Each row is a point on a tangle of strands that fork, close into loops and nearly touch. The rows are in no order.
(in the rows, 128 means zero)
Two points are linked if the straight distance between their rows is under 104. Some points are linked to none.
Ruv: [146 130 129 179 130 145 125 138 117 132 188 129 105 110 122 127 125  81
 149 113  59 190 174 105]
netov: [114 136 136 147 143 117 150 113 131 144 124 136 168  98 132 174 132 146
 132 144  87 102 129 162]
Boni: [ 38 123 107 129 149 131 154 155 124 185 106 148 142  70 159 160 138 184
 159 151  88  86  90 131]
nub: [157 110 174 136 133 154 137 149 167 147 135 118  60 176  97  90 128 109
 127 175 176 167 124 100]
pib: [137 111 149 102 122 146 154 141 103 151 140 139  91 132 111  94 155 161
  98 180 215 119 125 134]
gikef: [148 142  99 113  90 153 191 118 126 148 160 171 101 121 109  98 139 127
 160 175 215  96  96 163]
bopad: [170 130 149 124  83 110  88 101  64  51 171 118 132 140 121 135 149 150
  95  91 142 137 194 118]
novo: [144 198 136 146 121 134  83 121 146  95 167 131 135 114 125  95 134  90
 118  82 106 146  96 131]
vuzup: [175 128 142 133 173 108  97 112 111 108 117 103 134 192 179  85 144 117
 118 123 128  98 164 157]
Kivan: [123 100 145 105 148 116  80 132  92 106 105  77 161 132 152 112 136 177
  65 111 135 104 139 103]
muri: [120  91 158 135 109 108 120 157 131 107 114  89 121 149  93 181 127 169
 102 113 114 173 192  86]
radi: [126  90 175 148 115 121 139 155 147 150 119 100 110 143  71 168 144 143
 109 159 128 176 181 101]
pefef: [166 135 143 151 167 109  78 133 115  87 152  98 134 161 175  89 138 108
 118 104  79 121 170 121]
Kidiv: [ 92 124 157 158 170 123 169 142 172 176  90 105 169 103 119 178 140 149
 128 155  74 110 144 157]
Kavu: [145 181 166 143  57 102  72 105 137 118 157 109 143  95  82 124 177 113
 106 102  82 159 159 137]
Lafeb: [133  92 119 132 143 115 149 148 116 122 132 124 118 136 148 143 120 140
 124 147 108 140 164 120]
zezis: [139 105 106 123 136 102 127 111 116 100 116 126 151 153 153 164  95 125
 129 118 105 120 134 127]
fefaz: [159  89  95  99 120 120 140 117 186 142  88 124 102 198 121 121  72  75
 156 126 184 124  98  91]
veba: [ 95 113 152 168 151 133 175 153 137 178 117 110 134  93  98 170 151 142
 123 159  87 142 182 132]
riri: [141 109 182 144  92 104  91 134 134  94 107  61 147 141  86 160 141 160
  89 107  96 141 191 113]
Puvef: [150 154 196 118 148 146 139 116 158 142  92 122 117 165 112  98 153 118
 121 148 197 114  99 177]
Sonad: [158 140  84 121  55 123 183  98 117 116 164 163 118 156 108 177 112 125
 206 166 155 113 157 168]
mov: [136 207 158 133 151 114 119 103 151 109 119 131 157 102 134 104 162  91
 155  78  94 152  77 193]
riret: [167 139 133 114  51 113  87  78  76  73 148 125 148 150  89 145 140 132
  93 102 183 134 149 122]
mis: [ 72  88  43  89 112 130 138 139 147 135 125 167 104 102 172 153 109 114
 179 128 133  97  88 102]
Gamo: [153 151 153 158 120 121  67 156 119  92 170  96 126 129 135 106 140 108
 107 102  70 152 194  95]
gon: [ 70  82 129 117 166 131 106 175 139 156  88 107 120 122 157 121 138 170
  84 127 121 141 116  91]
ginor: [154 147 151 123 111 123 158 109 117 144 125 130 140 179 132 146 145 142
 167 187 151  89 180 189]
rugu: [128 174 146 157 125 171 102 136 124 122 172 129 120  72 106  93 143 114
 110  99 106 168  99 122]
sero: [175 100 116 152 126 146 157 143 167 139 166 138  64 162 107 100 130  77
 165 168 123 189 167 121]
viv: [151 105 124  83 169 119 122 133 102 132  75 100 126 198 172  89 106 140
 116 152 186  75 160 124]
robu: [132 146 151 168 200 135 101 148 165 111 126  95 142 133 169 101 114 105
 132  92  38 137 123 123]
dovir: [ 84 124  87  89 134 102 130 108  60 116 157 195 155  86 148 144  89 145
 151 105 101  61  87 123]
zit: [115 171 160 149 179 153 157 115 112 142 151 166 136  48 129 110 155 106
 158 108  67 133 112 184]
vog: [114 132  80  67  88 127 124 112  89 109  53 143 128 188 140 151  86 156
 153 137 198  90 165  96]
lizig: [153 102 101 103 118 120 160 139 115 127 138 136  98 168 146 124 117 136
 163 176 167  98 163 141]
rina: [143 106  74  73 114 123 143 131  92 104 105 124  99 184 165 125  97 143
 168 138 183  85 178 114]
kav: [117 114  79  96 115 102 109  94 103  95  84 135 171 152 141 189  68 128
 121  97 125 112 119 109]
Fisi: [144 140 104  92 119 153 175 127 103 151 126 149 111 133 137  70 136 145
 144 157 236  64  98 146]
gode: [130 156 144 163 134 161  77 173 138 125 174  98 124  91 121 110 107 107
  96  96  60 155 153  78]
kod: [137 149 193 142 139 148 136 125 178 148 110 117 126 139  92 110 165 122
 119 148 145 155 114 170]
vuka: [ 99 106 109 128 161 116 130 123 195 147  71 112 160 152 136 165  85 128
 119 122 102 136  77 127]
Bafo: [147 161 186 146  68 124  73 139 146 130 142  82 125 117  75 101 182 130
  89 127 108 158 186 127]
dud: [129 183 157 170 169 157 105 154 168 130 141 107 122 105 147 101 124  84
 149  82  43 172 124 140]
giliv: [122  93  98 117 123 119 133 122 198 143  85 122 123 178 114 152  68 102
 135 128 146 150  74 103]
pubo: [ 71  66 117 105 137 133 126 181 153 161  87 134  82 140 152 135 128 151
 117 161 147 140 128  96]
zunaz: [ 91 121 138 106 129 138 148 139 139 175  91 129 140 120 114 150 137 183
 113 169 160 101  99 144]
kuz: [168 108 124 172 128 136 127 155 131 116 174 115  83 161 127 113 125  88
 153 133  88 192 203 102]
mase: [150 162 141 151  71 125  99  96 114 112 187 148 135  98  79 135 169 108
 113 119 117 174 137 133]
konoz: [109  99 106 131 191 147 154 159 150 137 122 123 104  95 170  98 110 127
 138 121  86 147  98 110]
Nivol: [112  95 117  93 127 136 138 147 128 148 110 133  96 139 134  98 126 147
 102 152 204 120  94 110]
rel: [ 70 136 115 136 154 148 182 152 101 182 151 161 125  48 144 134 137 167
 165 159  86  99 114 132]
Rolo: [114 139 135 164 130 146 104 131 128 133 168 125 139  66  95 140 119 116
 113  95  58 164 114  89]
duv: [193 132 103 137  89 120  97 125 107  94 157 127 115 190 129  71 110  91
 115 100 206 125 122  87]
Nelun: [ 55 116 117 143 153 119 150 151 125 175 110 146 146  58 118 197 128 159
 131 127  62 122 112 110]
Zegu: [141 167 132 148 165 114 119  89 143 109 141 152 158 119 147 123 130  88
 147  87  63 123  89 166]
memam: [155 170 174 144 132 123  99 122 112 137 166 115 123 108 137  78 203 107
 117 118  94 165 189 148]
Kuf: [ 72 110 107 158 120 119 179 152 121 164 129 146 125  78 102 206 126 144
 146 150  82 151 158 115]
bos: [158 171 180 143  90 154  98 140 150 144 168 113  99 131  81  89 178 110
 107 139 145 189 165 128]
niv: [125  84 164 129 130 140 152 163 148 168 127 123  74 139  90 123 136 138
 115 187 161 175 151 100]
Gekip: [133 119  91 140 173 113 140 106 148 109 140 152 134 121 157 125  82  88
 161 100  71 115  81 132]
sizud: [133 117 154 174 130 123 116 141 107 112 159  97 130 105 113 150 136 117
 118 105  60 165 196  88]
dobig: [120 139 100 126 109 122 167 107 121 144 134 148 156 124 136 165 113 144
 164 163 124  89 118 164]
per: [168  93 101 109  99 118 121 126 133 116 126 124  99 194 114 102  90  99
 124 127 199 138 119  81]
vuru: [113  89  64 112 188 128 152 143 163 122 135 143 103  99 176 113  88  98
 174 109  76 123  87 104]
romu: [ 97  90  86  85 124 123 120 139 117 138  80 130 115 156 166 120 104 141
 118 137 179  99 117 105]
vavi: [133 141 119 131 141 113  86  92 126  97 124 115 180 132 144 131  92 118
 104  77 106 106  75 114]
farem: [129 177 129 140 138 127  67 124 134  77 158 121 156 110 134  99  91 108
 101  57  92 105  70  99]
pupez: [151 159 123 135 119 116 158  92 150 147 122 151 156 165 135 157 131 107
 165 160 123  95 139 200]
gup: [145 150  99 116 110 132 136  81  90 118 125 161 168 117 122 115 116 123
 106 107 194  84  77 140]
Nilo: [170 172 135 149  79 125 116 112 128 128 193 151  97 140  97  98 173  82
 134 134 132 203 160 139]
gemuk: [ 59  65  82 101  94 135 133 167 161 145  87 149  84 149 148 182 115 137
 165 155 144 126 135 105]
nedef: [119 134  80  91 123 132 137 110 106 142  86 143 154 135 146 115 101 142
 117 127 199  73  85 126]
Big: [144 105 151 113 179 121 130 131 141 137  88  96 139 186 161 108 120 136
 115 150 139  94 146 150]
Fafik: [166  95 111 136 132 120 154 133 145 124 145 134  96 167 136 121 123 103
 152 158 130 144 161 141]
birug: [ 80  86 145 138 131 113 117 168 122 152  93  91 126 103 100 182 153 171
  90 119 103 160 166  79]
popop: [125 112 132 150 182 116 124 127 178 127  98  99 161 147 158 143  98 117
 127 117  63 132 108 133]
Zan: [ 83 115 116  98 164 115 119 132  65 124 147 167 142  70 156 120 121 164
 106 113 109  86  92 111]
moni: [135 185 178 129 136 125 134  99 182 135  93 123 155 132 107 121 166 103
 140 115 129 152  93 206]
vafuf: [127 177 182 146 157 141 122 112 110 145 151 130 135  60 133  88 191 110
 129  98  71 152 147 162]
sut: [104 150 156 140 164 163 141 137 128 125 111 122 146  61 109 113 147 152
 111 112 131 137  60 168]
gebu: [131 145 140 139 142 132 101 123 156 111 111  97 159 139 124 109 120 131
  93 101 139 127  80 127]
limit: [129 114 156 126 102 103  67 124 106  92 117  75 160 105 109 143 136 169
  76  94  97 115 144  96]
tuk: [ 32  85  66 118  81 148 131 155 142 146 106 167 108 106 167 183 129 151
 197 146 118 100 111 110]
rav: [118  97  95 141 117 117 182 136 190 153 123 144 120 141 110 189  94 107
 180 169  95 153 139 138]
lezit: [154 137 129 119  83 120 117  84  93 113 136 140 151 142  99 130 143 131
  93 129 193 110 117 143]
Papo: [142 119  95  76 145 141 146 135  98 150  84 125 115 167 169  63 115 139
 138 153 223  53 122 122]
zur: [151 129  68 103  71 132 183 105 133 141 151 163 115 145 106 143 106 112
 188 167 192  97 117 141]
pudo: [120 153 159 133 146 169 168 137 144 133 106 138 127  90  92 109 153 136
 125 141 179 141  59 191]
rutad: [166 137 160 138 114 106  98 112  80  90 169 124 131 131 132 112 179 121
 111 123 120 139 189 141]
Bitu: [ 99 105 124  89 160 117  96 132  65 116 112 123 149 101 178 113 132 176
  76 109 141  84 110 104]
luve: [137 122 128 122  98 104 141 103 101  98 128 133 151 130 117 199 118 155
 125 124 124 121 167 144]
Nis: [162 132 108 137  80 107 157  92 111  96 155 167 135 150 114 193 115 111
 160 139 126 135 164 166]
numus: [104 130 130 154 168 154 174 133 128 158 150 158 124  54 128 133 123 123
 146 127  74 142 112 141]
ronel: [184 164 106 142  93 105  88  95  94  83 172 141 136 166 143  87 132  79
 117  85 160 124 121 118]
bim: [100 148 142 134 149 154  99 135 129 119 120 108 151  57 101 117 131 163
  91  87 109 139  46 114]
felu: [179 147 122 143  77 121 109 110  93  89 197 150 106 149 110  89 162  95
 114 123 174 159 143 121]
nim: [ 88 119  64 100 110 119 146 116 109 134 138 177 131  84 143 150 101 137
 142 120 136  98  64 120]
tosuk: [167 122 176 115 133 139 150 121 163 147 101 121  81 183 109  96 117 102
 131 160 212 124  94 122]
Rezud: [ 96 115 149 127 179 140 110 158 164 136  81  85 144 124 136 108 121 162
  90 111 126 137  72 114]
fim: [128 144 181 121 135 163 160 137 129 159 124 136 116 103  96 101 175 166
 105 176 189 119 108 175]
tere: [106 140  78  78 104 117 121  99  74  92  77 142 152 160 162 176  79 172
 140 111 148  91 164 114]

How many points has the smallest loop of links through each point below? Write none if it is on no loop.
lizig -> 8
Kavu -> 5
viv -> 19

A fork is a point with three links, a tip a point with one. Leave the first point through the second and follow the links. Name the first fork or tip that comes.
zit, vafuf -> bim
tuk, gemuk -> Gamo
farem, vavi -> muri
romu, nedef -> ginor
Big, viv -> zezis

A piece is all that can be reached along the links. How many separate loops has the piece of each point below (a circle has one, a figure eight two, a Y none), and how many tips (points with one link)?
vuka -> loops 1, tips 1
romu -> loops 0, tips 2
Big -> loops 2, tips 2

Name the points in between on the shortest way along the links from the first point to the second, in order.
konoz, limit -> vuru Gekip Zegu mov moni kod Puvef tosuk nub niv radi muri riri
riret, sut -> lezit gup nedef romu Nivol pib fim pudo
gemuk, vog -> pubo gon Rezud gebu vavi farem novo rugu Rolo gode Gamo sizud Ruv kuz sero Fafik lizig rina
mase, dud -> Nilo felu ronel duv per fefaz giliv vuka popop robu
veba, riret -> Kuf Nelun Boni rel numus zit vafuf memam rutad bopad
pefef, Nis -> vuzup Big viv Papo Fisi gikef zur Sonad
